Points on a hilly landscape, in no order, each with its height.
A climber steps from a point to the highest of its 2 nearest points, and stops where none of them is higher. Distance is the straight distance between rows; heights are no part of it.
j813: [ 90 114  83  99 138 115 128 127  80 105 167 122 161 142 151  96 161 128
 118 185 117 119 108 148 126 115 145 148 119  65 119 105 146 128]  height 24.2
j865: [ 95  94 149 133 175 140 137 106  98 135 161 125 142  82 118 114 154 114
 141 112 111 135 127 108 134 151 170 100 101  72 150 105 137  87]  height 12.3
j764: [151 179  94 112  87 159 133 141 199 120 113 156 170 151 120 113  78 143
 181 102 115 105  97 157 130 116 112 165 115 139 129 107 152  78]  height 34.0
j924: [157 147 127 196 125 124  74 139 146 130 150  98 116 152 149 139  82 147
 109  92 155 158 115 152 144 129 127 114 188 136  90 150 148 189]  height 26.2
j324: [156 139 154 109 105 109 163 138 173 121 119 158 110 137 120 150 157  93
 163 178 153 161 151  95 128 174  76 157 176 175 107 144 114 121]  height 41.6
j761: [128 132  99 105 168 128 140 126  86 144 154 119 101 118 122 120 149 130
  91 137 148  79 146 151 103  98 118 118 119 119 175 103  53 114]  height 24.5
j656: [123 153 162 102  88 152 139 103 156 194 137 117 176 111 137 116 134 162
 140 148  92 119 142 220 150  78 124 143 117 161 104  96 188  92]  height 11.1
j7: [142 136 146 160 100 141 121 152 191  90 153 120 116 130 170 142  91  94
 125  97 154 163 133 112 113 173 115  98 172 134 109 201  79 155]  height 63.3
j62: [144 146  93 115  72 133 153 154 193  60 113 159 135 110 141 141 122 115
 133  84 118 144 102 104 148 156 129 140  91 170 116 182 103 159]  height 54.4
j551: [144 206  64  95  63 117 112 123 123  49  92 131 103 194 114 184  82 139
 108 121 166 129 168 129 155 128 176 169  96 127 154 102 132 115]  height 6.6
j250: [107 185 117 176 110 103  97 152 106  69  96  99  25 124 138 148 115  91
 155  57 133 103 137 126 138 145 165 176 147 139 144 101  34 134]  height 37.0
j129: [156 136 168 108 131 103 175 133 150 161 148 122  91  96 119 126 128 116
 131 166 125 162 128 134 124 115  63  88 165 183 147 187 126 126]  height 34.8
j408: [169 139 134 187 154  98  50 154 160 140 130 113 111 126 174 125  98 115
 117  92 148 133 143 109  97 155  93 125 182 128  98 131 106 168]  height 23.3
j27: [135 104 170 104 176 109 178  57  97 154 129 135 170 161 105  83 109 138
 169 126 116 144 144  84 131 167 171  96 135 101 165 113 152 129]  height 44.6
j281: [133 115 148  85  93 173 146 145 209 104 126 172 167 148 142 129 128 107
 139 108 143 180 109  81 153 180 114 130 164 125 134 188 127 123]  height 52.8
j262: [137 103 128  78 160 132 168 135  38 146 104 135 130  84 110 119 122 116
 119 132 125 141 129  53 112 101 147  85 104 140 198 166 153  87]  height 19.1
j559: [140 160 151 120 124 123 127 143 225 183 151 135 122 138 104 100 142 126
 192 126 114 137 158  98 108 144  90 128 201 152  94 114 109 100]  height 28.7
j278: [164 183 114  72  77 123 147 150 152 117 131 163 159 171 113 147 134 143
 108 125 148 134 124 139 148 118  76 172 160 114 166 111 106 160]  height 39.0
j944: [114 105 204 119 180  86 129  84 124 122  87  90 146 107 140  82 163 143
 141 142  93 153 165  84 116 145 121 116 116  98 155  98 191 131]  height 58.0
j622: [138 120  93  92 149 103 171 113 122 132 103 156 155 125 110  75 134 117
 166 117 122 103 164  60 128 146 136  87 102 111 153  94  86 106]  height 37.8
j490: [ 91 147 105 161  95 120 127 124 134  30 113  92  52 165 124 185 133 129
 127 104 160 127 149 107 176 137 195 158  82 155 126 122  83 139]  height 36.9
j46: [107  87 203 135 169 130 151 115 132 138 104 192 143 123 114 123 137 103
 133 162 160 144 136  63 123 169  87 151 102 143 184 159 133  94]  height 31.2
j138: [105 104 102 115 130 125 135 123  81  57 152 134 122 159 126 153 172 106
  78 129 157  88  72  83 177 160 132 143 123 120 139 151 107 121]  height 34.7
j85: [ 93 106  71 159 133 134 110 155 113  58 142 108  92 160 135 142 118 143
  87 108 165 150 103  74 140 120 186  95  99  82 152 162 174 123]  height 40.5
j374: [ 85 170  44 169  65 122 113 147 120  79 156 134 107 136 117 185 114 132
  93 119 168 144 114 100 118 122 182 180 113  86  97 114 151 131]  height 29.8
j98: [132 109 193 150 172 162 110 147 116 166  69 102  99 151 159 154 146 173
 112 108  88 118 100 185 104  71 114 101 135 117 136 168 136 143]  height 45.5
j89: [170 142 136 165 126  99  65 153 185 176 110 158  81 110 134 149 149 110
 167 104 114 100 154  93  90 133  89 168 140 169 104 136  97 123]  height 16.4
j236: [139 125 166 107 137 136 161 132  70 154  81  61 115 149 129 137 119 119
 140 158 119 169 137 181 117 106 123  11 128 127  92 169 141 153]  height 44.0
j294: [194 128 141 142  83  84  88 123 126 178 143 146 151 131  62 153 125 149
 153 100 158 113 153 172 154  85  80 168 171 141 114  88  98 172]  height 15.1
j782: [154 113 128 157 176 115  92 154 167 200 128 129 112 101 121 124 118 122
 133 108 107  67 128 116  93 105  95 148 118 167  96 110 138 111]  height 14.6
j777: [135  84 171 127 180 104 145 106  63 118  78  68 132  99 121  91 133 133
 115 143  90 137 160 124 105 112 152 133 111  68 145 137 178 101]  height 50.4
j322: [ 86 139 125 216 122  76  43 129 120 142 193  98 103 135 130 155 149 124
 112  88 175  84 126 168 142 109 134 154 141 102  98  62 149 140]  height 11.5
j168: [ 79 147 135 125  99 106 122 115 131 170 166 112 136  72 116 152 185 128
 102 167 146 124 159 149 128 110 126 130 120 109 120  89 158 128]  height 19.4
j941: [ 74 130  92 113 114 113 138 171 119  72  77 143 117  91 131 156 144 116
 146 117 125 139 156  74 110 157 177 176  94 120  78  61  94 150]  height 36.7
j773: [ 89  67 155 101 161 149 160 116  77 111 129 155 162 136 115 140 178  95
 116 130 124 109  90 111 148 162 147  93 116 133 194 168 132 105]  height 29.2
j225: [120 150  93 174 126 108 105 149 143  55 102 109  44 121 126 149 106 112
 117  65 142 126 136 105 125 145 166 130 103 141 117 133  52 157]  height 42.5
j820: [113  79 165 122 215 118 116 123  72 126  91 113 157 121 118  98 101 114
 113  98 112 130 137 103  96 120 163  93 129  76 174 157 170 119]  height 44.1
j888: [123  98 186 118 163 153 168  87  85 142 100 123 158 155 104 120  95 122
 154 120 111 177 146 113 133 150 164  36 139 114 159 162 145 133]  height 48.7
j149: [127  87 110  93 126 122 176 139  74 100 121 152 108  91  70 129 144  98
  95 134 127 116 157 100 106 155 152  91 105 138 169 185  65  95]  height 23.4
j968: [141 134 124 106 100 138 172 137 161  83 110 170 162  62 142 143 143  99
 162 147 117 149 131  82 136 174 108 149 110 177 123 163 123 153]  height 49.1
j733: [126 119 189 160 181  99 119  65  82 164 101  97 106  82  87  59 152 135
 168 133  98 138 130 121 108 144 122 136 101 136 151 100 167  42]  height 21.7
j626: [139 154 162 134  98 148 138 132 189 141 162 132 145 124 138 140 129 155
 150  92 101 127  49 181 141  87  86 181 154 172 148 176 163 123]  height 21.1
j847: [133  88 171 168 199 112 106  85 126 138 123 111 137 135  87  54 121  94
 149 135 102 145 162 134 101 194 112 107 143 107 128 104 128 111]  height 29.7
j477: [145 108  97 162 188 134 117 104 117 148 114 103 130 139  97  45  94 102
 147 139 116 104 173 115  93 163 126  91 135 111 123  94  92 107]  height 32.3
j176: [116 117  70 121  90 154 124 135  93  90 147 132 142 150 133 136 116 160
 105 126 138 142  89  69 158 113 213 135  90 106 132 165 171  98]  height 37.1
j59: [180 185 111  95  49 135 146 136 138  85 127 167 130 150 110 203 116 147
 124  89 137 151 116 144 142 137 139 178 153 138 144 152  78 169]  height 37.7
j363: [127  87 137 109 167 142 147 133 108  95 117 123 170 158 142  88 114 131
 123  91 116 150 116 102 152 181 163  55 149  94 154 163 140 151]  height 53.4
j385: [145 118  85 174 159  90  76 146 127 174 141 117  80 109 111 128 114 106
 108 115 130  81 137 120  87 119 116 143 135 128  88  81 100 127]  height 13.0
j82: [121 106 165 148 198 109 129  99 103 151 133 124 121  74  84  61 130  94
 130 142 101 128 123 100 111 153 118 146  96 146 183 134 157  63]  height 24.9
j766: [163 136 125  95 163  74 140 122 122 155 125 101  79  62 105  82 101 114
 111 165 130 147 133 137 105 122  62  80 146 172 148 176 150 122]  height 37.5
j93: [111 123  94 126 123 178 107 129 141 115 156 107 169 158 165 102 107 171
 120 125 131 139 125 145 130 113 166  96 144  86  91 110 146 156]  height 51.4
j417: [ 84 118  99 157 156 127 128 162  90 122 166 104  95  77  98 135 133  82
  79 135 118  99 113 193 100 113 129  76 150  74 113 155 122 112]  height 31.9
j680: [ 88 134 138 114 125 157 116 169  99 117 115 134 146 126 137 173 151 101
  77 132 138 177 126 109 136 140 144  50 138 110 147 140 138 164]  height 23.8
j340: [104 141  71 123 111 138 129 160 107  44  76 133 104 145 132 157 131 115
 125 107 119 156 117  79 130 163 191 178 105 155  76 121 117 166]  height 39.8
j965: [137 136  34 135 131 128 146 141  67 142 171 128 138 148 140 137 109 136
 112 147 144 104 154 105  71 123 146 134 141  99  75 119  82 147]  height 10.3
j674: [151 106 126 142 168 127 148  94  76 201 125  80  79 129 101 109  99 154
 110 167 133 124 162 151 118 135 123  85 159 119  76 118 137 118]  height 9.1
j534: [142 141  96 123 117 104 150 143  94 130 162 145 120 126 137 148 138 147
 106 120 164  83 112 158 122  82 109 130 126 124 145 110  66 165]  height 27.0
j255: [133 102 163 132 171 134 107 153  69 169 104  58  75 105  93 124 114 101
  84 175 102 129 142 197  94  78 111  86 132 124 120 158 158 129]  height 37.4
j196: [115 104 177 100 147 113 165  96 129 105  53 189 120 127 100 134 123  87
 182 155 145 134 185  31 129 199 123 157 114 159 139 130  84 116]  height 36.1
j427: [139 143 167  84  94 121 163 116 118 137 125 127 148  98 135 113 163 140
 127 181 115 178 124 106 159 117  93 152 134 199 160 107 215 100]  height 41.0
j411: [127 133 151 103 105 116 114 102 140 138 127  95 172 108 144  70 164 151
 143 184  84 133 160 173 134 116 123 147 100 140  98  63 203 100]  height 12.9
j866: [121 111 104 126 106 160 133 117 150  58 140 126 124 142 144 128 161 126
 109 134 141 113  42  94 188 138 132 131  77 132 153 161 144 124]  height 38.2
j283: [ 76 118  75 124 120 136 143 138  77 117 193 124 128 121 122 154 141 110
  80 133 145 109 147 178 141 118 169  65 148  70 118 143  98 134]  height 28.8
j87: [164 178 128 148  98 119  82 166 215 134  99 147 100 114 169 145 131 141
 179  81 105 137 150  79 102 129 113 165 160 156  97 121  90 159]  height 18.2
j619: [141 192 110 177  67  99  83 147 105  77 110 113  68 111 152 162 146 117
 174  64 126 102 135 137 138 133 160 164 147 154 111  72  49 175]  height 32.6
j276: [115 153 123 124  97 151 111 119 115 145 157 162 153 177 147 164 128 149
 110 150 125 140 104 180 105 127 130 149 132 141 160 110 140 153]  height 28.6
j357: [117 123 164  78  84 131 188 129 142 101  80 187 137 148  98 157 131  99
 167 174 151 143 174  62 145 186 109 171 143 169 126 125 104 107]  height 38.7
j454: [155 178  99 105  59 130 139 153 198  70 127 132 139 151 150 129 114  94
 169 124 116 133 131 106 138 158  96 147 161 122 110 107  79 142]  height 46.4
j532: [131 114 178  56 145 141 154 144 158 102 105 135 149 124 153 120 171 141
 115 154 127 148 122  96 173 138  67 136 161 138 172 124 148 138]  height 47.7
j338: [178 200  60 110  63 134 106 134 143  58 117 156 122 186 152 158  84 133
 115 138 155 124 124 135 145 152 124 159 122 106 126  79 123 105]  height 8.7
j670: [141 124 169 105 141 119 186  98 120 156 113 135 134 111 120  86 127 160
 159 146 148 182 140  74 130 115  90 126 161 185 149 131 198  89]  height 37.3
j158: [129 179 135 104  91 162 126 148 226 158 118 139 166 154 105  96 128 127
 167 107 124 127 132 135 124 136 121 142 155 118 110  88 122  97]  height 31.1
j685: [129 115 143 133 157  85 110  98 146 178 128 101  94  99  94 111 100 124
 104 132 145 119 170 168 138 124  78  90 132 155 113  87  95 153]  height 6.1
j912: [ 96 110 135 139 150 166 109 144 124 161  98 158 108 118 123 152 139 125
  90 112 141 112 104 115  70 105 137 108 103 134 182 158 133 108]  height 53.7
j177: [139 100 171 114 133 135 162 140  61 168  84  46 101 103 144 141 136 133
 139 178  88 133 146 162 115  59 109  68 110 126  94 168 164 123]  height 40.8
j520: [131 148  90 101  85 164 164 127 156  95 143 161 165 159 139  90 112 143
 162 118 114 100  75 134 162 134 146 167  69 145 138 131 138  80]  height 37.9
j355: [ 93 135  99 183 150 138  86 165 143  77 115 103  58 107 140 135 113 115
  63  95 165 140 129  81 104 112 153 112 114  85 154 144 130 109]  height 44.8
j169: [150 121 158  89 120  68  97 129 183 197 135  98 107 104 107 115 121 158
 118 133 140 130 178 155 162 104  88 104 148 165  83 103 159 173]  height 4.7
j451: [153 146 145 166  96 119  72 111 146 169 172 152 122 144 111 131 183 147
 176 110 103  81  83 172 142  78 110 186 157 156 133  96 120 147]  height 16.3
j67: [124 116 130 123 145 163 106 149 117 119 124 151 120 118 171 144 143  90
  80 119 130 165 134  88 112 159 107  67 165 128 164 173 102 157]  height 22.2
j453: [137 131 151  56 141 167 171 104 126 118 120 136 189 142 146 101 133 169
 159 129  92 179 134  86 152 121 147 112 164 121 170 134 191 103]  height 52.9
j916: [ 75 106 123 160 135 122 122 145 148  80 112 148 111 118 123 115 118  73
  94 102 162 126 160 129 119 188 138 122  98  94 128 132  43 108]  height 27.5
j134: [130 121 174 112  98 170 168 119 154 129 111 110 190 151 126 115 142 124
 154 149  87 165 137 189 130 140 126 121 146 142 113 160 203 101]  height 25.7
j410: [124  69 174 142 121 109 167 102 147 170 103  73 125 155 109  97 114 170
 137 165 118 102 179 194 139 101 107 109 123 132  66  84 147 124]  height 2.1
j926: [135 135 165  99  96 168 176 153 169 138 150 135 192 147 125 118 132 139
 139 122 101 145  87 191 131 106 116 168 151 158 134 168 176  94]  height 23.5
j852: [135 123  85 149 161 156 142 152  51 173 138 127 122 146 121 161  89 110
 106 127 151 121 130 133  72 112 146  88 163 107  95 152 109 150]  height 9.0
j52: [140 105 103  78 119 118 193 127  68 150 130 156 123  92 100 132 126 102
 137 137 140 144 138  76  97 137 151  55 119 186 157 186 117 111]  height 21.2
j290: [116 103 127 161 171 149 109 145 104 167 132  91  84  83  96 156  98  72
 110 146 123 125 117 185 100 116 119  49 129 114 101 178 134 149]  height 34.6
j42: [112  82 147 125 155  99 133 122 120 100  77 160 150 131 110 124 137  70
 170 127 141 110 143  35 148 202 121 149  93 113 125 124  88 131]  height 33.4
j337: [ 64  76 115 157 170 119 137 138  98  91 134 128 109 163 120  99 131 127
  87 100 157  92  72 143 119 113 156 124  96  98 158 167 137  83]  height 23.9
j556: [ 57 127  92 122 122 104 166 166 123 119 104 168 145 104 112 170 130 124
 119 113 162 116 159 120  94 126 143 176  90 114 107  98 104 152]  height 33.3
j675: [168 154 149 150 112 151 111 134 179 200 157 132 133 155  93 152 127 137
 161 111 109 136 131 128 103 116 103 159 211 146  91 145 133 140]  height 30.6
j658: [145 138  90 199 103 123 101 120  99 147 136 124 134 150 119 175  74 134
 106 112 174 138  93 154 124 118 141 144 161 123  98 138 166 197]  height 28.9
j354: [150 116 137 165 149 134 105 119 103 185 168 122 130 130 130 155 128 138
 120 142 109  94 116 185 105 110 126 155 155 129  89 128 153 159]  height 34.9
j266: [148 168  88 116  96 120 117 146 171  99 145 141 147 102 166 113 143 118
 133 147 101 119 127 103 140 132 111 131 127 133 112  90 116 158]  height 50.8
j641: [179 174 125 188 133 105  68 178 171  85 104 119  79 101 176 131 106 117
 134  69 107 130 138  81 100 154 113 150 158 142 104 137  73 149]  height 20.6
j237: [ 61 130  91  92 111 135 122 131 124 147 148 136 146 127 163 110 152 171
 132 129 147  82 122 133 141  69 135 146  63  81 121  72 103 100]  height 7.3
j295: [114 120 124 134 125 165 135 121 104 147 137  88 141 143 148 133 115 148
 124 143 121 132 144 191 121 108 153  47 139 109  98 140 134 172]  height 47.5
j163: [112 100 153 154 132 156 114 143 156 141 134 132 170 141 142 119 132 114
 143 153  97 162  79 164  99 145 106 106 142 132  96 176 205 138]  height 27.9
j805: [105 127 122 172 134 124 134 142 184 183 135 151 147 166 116 121  98 155
 143 104 136  99 107 173 115  98 111 165 112 149 118 134 127 141]  height 19.2
j247: [112 115 194 125 184 129 157  84 121 147 113 150 131  97 110 118 158  98
 155 133 105 131 127  74 145 155 116 140  79 136 212 119 140  81]  height 28.1
j798: [ 91 115 151 209 145 110  96 132 122 148 153 115  77 149 123 156 128 145
  91  85 178 106 108 188 140  98 146 134 128 104 127 117 129 144]  height 9.3
j612: [151 147 118  81 105  96 137  82 101 185 167  90 120 139 150 121 134 193
 128 183 135 106 174 198 149  68 113 151 152 117  83  94 116 157]  height 2.7
j870: [152 117 150  82  94 164 182 113 169 105 124 153 191 104 129 144 135 100
 158 110 108 154 128  71 178 180 120 106 124 169 131 187 102 131]  height 48.9
j600: [126 119 175 111 153 102 166  88 101 134 109 164 113 115 104 102 116 123
 147 155 156 177 132  52 148 191  77 114 148 156 169 142 163 110]  height 34.1
j938: [111  91 128 100 181 122 163 101  75 147 150 138 168  71 117 102 103 107
 139  96  96  85 127  78 150 113 194 110  67  85 172 154 128  98]  height 14.5
j211: [167 169 130 108  91 157 123 121 145 111 152 123 135 151 159 126 132 195
 137 128 122 124  61 200 147  67 119 175 135 127 155 154 155 157]  height 18.0
j33: [128  88 163  79 181 114 180 111  64 138 138 126 167  90 121 122 103  89
 142 114  91 120 108  74 155 113 170  97  85 157 206 158 146  88]  height 16.8
j976: [163 121 109 120 151 118 127 141 135  73 117 134 106  85 124  87  99  75
 116 117 107 148 168 102  87 184 129 105 106 142 131 180  43 124]  height 39.3
j515: [ 77 144 107 127 118 126  85 102 114 141 150 103 120 147 174 104 137 185
 121 124 136  97 134 150 141  62 142 136 114  69 106  80  88 141]  height 5.9
j310: [ 84  97 145 172 151 134 120 130 140  59  82 153 122 136 142 137 137  62
 143 116 155 124 157  79 142 214 130 146  96 112 126 128  58 118]  height 30.7
j3: [ 79 104 125 103 123 164 179 110 133 146 152 143 174 115 148 102 134 159
 164 119 120 100 119 170 152  84 154 116  55 126 119 116 105  89]  height 8.9
j99: [130 127 128  82 148 133 174  93  89 140 124 146 185 143 119  92 132 139
 160 154 132 131 158  77 157 129 155 128 106 104 160  75 127 113]  height 40.9
j662: [129 163  74 152  64 107 107 130 172  49 125 119 121 171 123 116  99 102
 136 163 141  84  90 131 183 117 138 172  61 117 148 102 155 113]  height 0.2
j717: [117  92 140 189 180 133 107 114 155 135 147 123 140 140 139  89 135 102
 136 140 125 139 118 134 115 200 138  98 153 132  97 129 117 140]  height 28.0
j350: [151 169 102 152  89  96 111 144  93  98 132 129  85 134 149 182 179 109
 135 124 137 104 113 104 111 132 135 177 129 138 112  81  83 163]  height 29.1
j375: [128 119 117 127 166 140 115 126 131 121 119 147 171 139 160  68 140 145
 162 130  95  97  81  90 125 100 142 159  94 121 144  96 153  94]  height 45.9
j903: [121 176  80 181  74 104  98 116 166  86 143 119  90 166 113 146  98 133
 148 143 166 102 127 144 154  79 157 175  76 118 160  94 132 143]  height 1.9
j341: [176  79 190 177 127 144 122 129 104 190  89  81  98 163 148 165 112 168
 119 136  90 107 143 193 118  84 126 127 163  95  92 156 126 154]  height 41.2
j677: [ 87  70 140 127 166 142 148 143  66 120 128 157 157 158 118 119 129 112
 128  94 115 114  60 108 134 137 182 114  97 124 182 194 152  91]  height 26.9
j705: [136 145 107 145 108 135 136 130 172 102 120 145 105 102 140 157 114 154
 132  67 133 116 114 110 124 130 139 101 102 147 132 152  51 159]  height 48.4
j289: [147 153 127  64 117 155 146 137 142  82 138 144 148 175 163 154 142 141
  76 131 131 136  92 122 169 123  92 140 152 134 162 149 131 143]  height 43.3
j405: [153 188 114  82  65 147 159 162 198  91  89 155 161 134 123 139 123  87
 189 136 107 136 138  91 134 182 103 192 155 147 117 126 108 102]  height 48.6
j843: [148 142 103  95  82 157 157 136 168  35 103 155  96 163 110 176 113 130
 137 115 106 155 105  97 173 154 175 171  99 189 101 193 101 134]  height 48.1
j63: [173 156 112 152  56 144 138 125 134 110 158 132 136 141 124 174 111 136
 147  64 159 145 129 149 134 108 127 145 171 136 130 146  66 187]  height 42.4
j238: [152 126  99 138 137 153 143 133 149 116 116 173 119 123 142 117 115 109
 138  90  96 139 126  99  88 159 153  95 110 151 139 195  57 110]  height 43.7
j785: [162 125  96 129 155 119 168 105 109 142 122 132 114 115  83  69 105 116
 157 149 139 107 155  84  92 139 101  95 130 145 130 114 101  94]  height 35.1
j772: [117  83 126 108 195 119 115 137 102 101 119 148 159 151 122  84  78 102
 105 106 133 133 121  90 123 166 134  99 124  77 162 165 110 151]  height 49.2
j233: [136 122 135 146 126 112 150 150 159 107 118 160 130 123 147 153 138  92
 139 143 149 152 148  94  88 196 109 138 126 170 112 142  89 148]  height 45.1
j49: [161 160 140  45 107 182 160 135 152 108 115 151 204 114 131 135 133 125
 129 138  99 171 115 108 150 140 104 157 163 135 160 139 197  79]  height 48.2
j404: [145 105 158 104 174 181 140 120 114 113 122 119 170 160 158  95 147 163
 136 107  89 151 106  95 135 130 174  95 152 105 126 147 143 114]  height 57.9
j580: [ 66 131 102 149 123 106 133 143 108 166 134 137 139  83  98 160 142  97
  90 155 179 155 173 119  90 149 128 104 138  99 116 103 150 137]  height 21.5
j760: [ 64 138  85 172  75 108 122 135 136  67 122 131  68 148 107 200 115 124
 115 105 177 147 138 123 136 115 196 183  98 135 106 126 118 146]  height 33.1
j679: [112 128 153 156 117 150 126 148 211 101 145 177 118 171 164 139 131 131
 143  94 155 158 120 104 139 177 108 129 160 131 142 182  87 114]  height 57.4
j209: [162  80 161 191 170 137  86 113 100 202 135 104  81 155 131 148 106 143
 101 117 110  91 110 202 120 114 140 149 168 101  86 131 130 146]  height 37.6
j409: [ 97  92 153 143 144  80 163  98 118 155 114  99 122 148 104  63 120 140
 137 180 162 135 167 152 132 138 102 108 127 133  86  69 163 117]  height 1.0
j920: [ 95 113 153 115 131  71  83 104 119 162 160  64 114  82 133 139 180 144
 105 161 112 108 164 188 133  87 134 116 105 102  75  88 179 118]  height 17.1
j106: [122 142  99 169 104 131 118 142 106 128 127 157 137 190 128 173  92 147
 106 120 177 143 103 132  96 115 141 142 145 127 135 137 120 163]  height 31.4
j102: [166 174 104  84  79 114 153 119 114 181 157 132 148 142 111 115 103 169
 154 195 133 109 154 194 144  88 116 157 150 144  99  82 129 130]  height 1.6
j78: [124 111 144 185 174 141  76 145 143 143 138 121 108 131 139 125 164  98
 129 144 122 155 113 150  84 165 117  98 157 152 119 170 157 139]  height 29.9
j799: [103 126 116 100 164 105 126 116 103 123 160 112  82  74 115 107 173  99
  90 160 138 105 163 139 131 115 119  89 117  84 163  89  99  89]  height 21.8
j961: [146  97 127 118 197 136 145 125 135 153 107 109 150 114 140  59 126 156
 152 130  83  97 122 117 109  99 110 125 121 114 117 109 149 105]  height 49.9
j885: [146 143  91  68  84 173 119 141 125  42  88 146 122 139 133 184 121 109
 134 108 105 143 118  90 164 176 167 188  93 170  89 130 131 120]  height 43.4
j974: [156 204  94 169  61 127  91 101 120  69 134 134 105 164 107 184  74 155
 122 121 194 146 165 150 165 109 154 178 112 123 159 111 128 134]  height 4.2
j857: [146 123 131 194 101  85  48 112 138 142 176 125 120 150 125 137 155 142
 147  84 155 101  86 171 159 104 113 183 161 133 102  88 125 166]  height 14.1
j145: [135  68 146 114 179 130 109 127 134 154 105  72 134  67 138  75 117 127
 113 128  99 144 140 117 102 120 102  89 130 127 135 133 151 125]  height 45.6
j786: [ 62 107 137 166 161 117 103 159 145 131 132 130 134 108 126 127 148  76
  79 121 168 158 148 132 128 167 112 107 121  76 139 118 112 144]  height 24.0
j275: [105 102 170 126 165 183 130 139 102 154  90 147 120 170 138 147 132 170
 132 109 101 131 114 148  83  87 138  75 148 122 158 167 132 120]  height 49.3
j810: [118 120 194  78 151  96 130 116 155 133  94 138 153 108 146  79 157 156
 156 154 102 147 139  78 164 136  84 126 122 134 167  80 157 102]  height 52.1
j699: [168 202 150  96  99 129  95 104 155  99 139 121 139 147 178 146 118 193
 129 117 117 119  97 203 152  80 106 191 124  96 154 110 154 102]  height 14.8
j860: [167 162 131  79 106 146 144 130 126 129 124 147 187 102 135 115 154 114
 140 175  95 139 103 111 152 138 103 179 119 164 162 106 205  79]  height 44.5
j818: [163 123 121 110 177 109  71 139 132 149 108 107  98  57 106  79  98 100
  79 145 113 140 157 107  93 107  73 109 117 153 147 154 123 122]  height 41.3
j252: [121 135 148 166 111 120 124 120 141 180 134 158 135 154  95 155 109 158
 133 111 170 105 143 178 132 110  90 166 149 130 127  90  97 181]  height 17.2
j173: [154 127 162 156 149 140 115 125 145 201 145 119 112 160 127 134 149 164
 141 143  90 133 126 166  90 114 107 132 189 163 110 128 162 141]  height 32.4
j632: [112 127  88 144  88 162 131 150 104 113 145 167 126 188 122 159 103 146
 113 120 142 126  79 123 122 112 186 114 110 147 144 178 165 127]  height 34.2
j939: [105 138  85 147  99 173  93 157 121 115 103 146 154 123 135 189 135 109
 114 117 138 179 102  84 110 169 160  86 112 110 120 162 163 149]  height 25.6
j568: [194 213  93 105  89  97  90 132 128  93 117 143 136 164 145 144  84 166
 134 145 156  98  83 168 143 109  97 175 122 109 159 104 146  99]  height 11.3
j585: [147 158 163 116  96 157 115 118 158 211 155 135 149  96 114 160 123 159
 129 129 121 119 142 191 144  79 116 139 110 170 110  92 149 146]  height 9.7
j424: [ 83  85 132 163 162 132 136 133 131 152 137 140 128 140 125 104 108 145
 125 120 128  80  69 162  94 106 137 136  74 124 116 126 157 106]  height 21.4
j722: [136 103 101 145 158  76 114 123  91 195 153  67  87 138 104 111 120 134
 102 167 143 112 169 151 129 129 131 115 170 119  41  67 153 134]  height 10.2
j623: [ 86 128  87 171 154 132 103 157 139 138 106 134  79  99 133 173 126 139
  88  72 143 132 115  94  74 110 137 123 112 109 145 128 126 132]  height 49.0
j605: [115  95 168 125 133 101 109 104 130 123 134  79 135  99 160 109 219 136
 111 166  89 126 142 174 126 124 129 117  95 114 113 103 178 107]  height 15.0
j707: [160 137 132 114 135  98 147 131 170 163 164 132 130  86 145 129 145 122
 138 131 115 137 121 153 140 102  81  94 154 157 142 155 109 166]  height 32.5
j125: [121 124 144 111 121 158 148 107 145  81 135 143 155 144 148  95 159 122
 143 137 107 113  41 109 171 128 152 166  81 130 161 112 162 103]  height 41.7
j522: [114  87 150  88 128 145 156 104  95  85 154 149 165 153 135 137 184  97
 101 141 132 118  82 133 185 151 133 101 121 132 153 145  91 138]  height 31.7
j188: [ 90 153  70 139  77 158 110 148 123 101 140 152 151 103 118 171 125 117
  92 143 137 157 115 109 104 145 180 144  90  75  93 116 170 130]  height 27.6
j853: [144 129  87 118 137 144 101 135 156 152 144 103 159 114 160  95 126 168
 118 138 106 126 118 147 146 103 118 119 130 118  73  84 140 164]  height 55.6
j625: [128 158 130  77 107 129  99  92  96 153 161 116 147 123 176 129 132 199
 127 162 117 118 143 199 150  46 123 144 118  78 115 109 115 158]  height 4.1
j862: [107 118  88 108 103 139 160 131  76 108 146 144 125  96 119 175 146 104
  89 121 152 129 169 121  94 155 169  68 122 107 142 148  72 122]  height 26.1
j282: [173 146 118  96 125  90 111 134 118 139 169 117 142  94 151 147 138 153
 119 131 135 122 127 151 143  75  77 132 160 149 153 114  96 197]  height 30.0
j274: [ 98 103 141 105 147 155 163  74 111 160 154 103 129  82 128  95 156 145
 147 124  90 116 149 141 147 118 164  99  83 112 130 119 126  81]  height 10.7
j958: [104 140 110 125 116 124 111 134 103 121 140 132 159 161 143 118 160 137
  99 174 137 120  98 163 120 110 122 170 127 119 138 100 182 139]  height 26.3
j31: [148  81 181 116 138  95 143 116 164 185  96  78  88 123 115 109  94 172
 146 140 113 158 177 172 147 110  78 117 157 185  59 126 168 121]  height 3.4
j450: [174 182 165 125  81 126 105 134 187 142 152 139 147 142 133 135 153 134
 165 106  99  99  77 173 141  92  76 200 161 157 136 121 127 119]  height 18.6
j468: [144 120  61 166 149 105 106 134  92 170 162 106 129 127 131 114 100 127
 116 165 132  82 149 123  96 120 128 122 152 114  55  73 121 131]  height 11.6
j989: [145 116 150 144 150 120 112  92 108 181 132  52  47 114  99  93 101 119
  72 151 137 124 201 201 155 139 119  74 144 116  92  83 106 131]  height 7.6

For each start below, name the point where the climber stops.
j612 | j853
j799 | j961
j294 | j125
j262 | j853
j847 | j404
j974 | j78
j82 | j404
j322 | j78
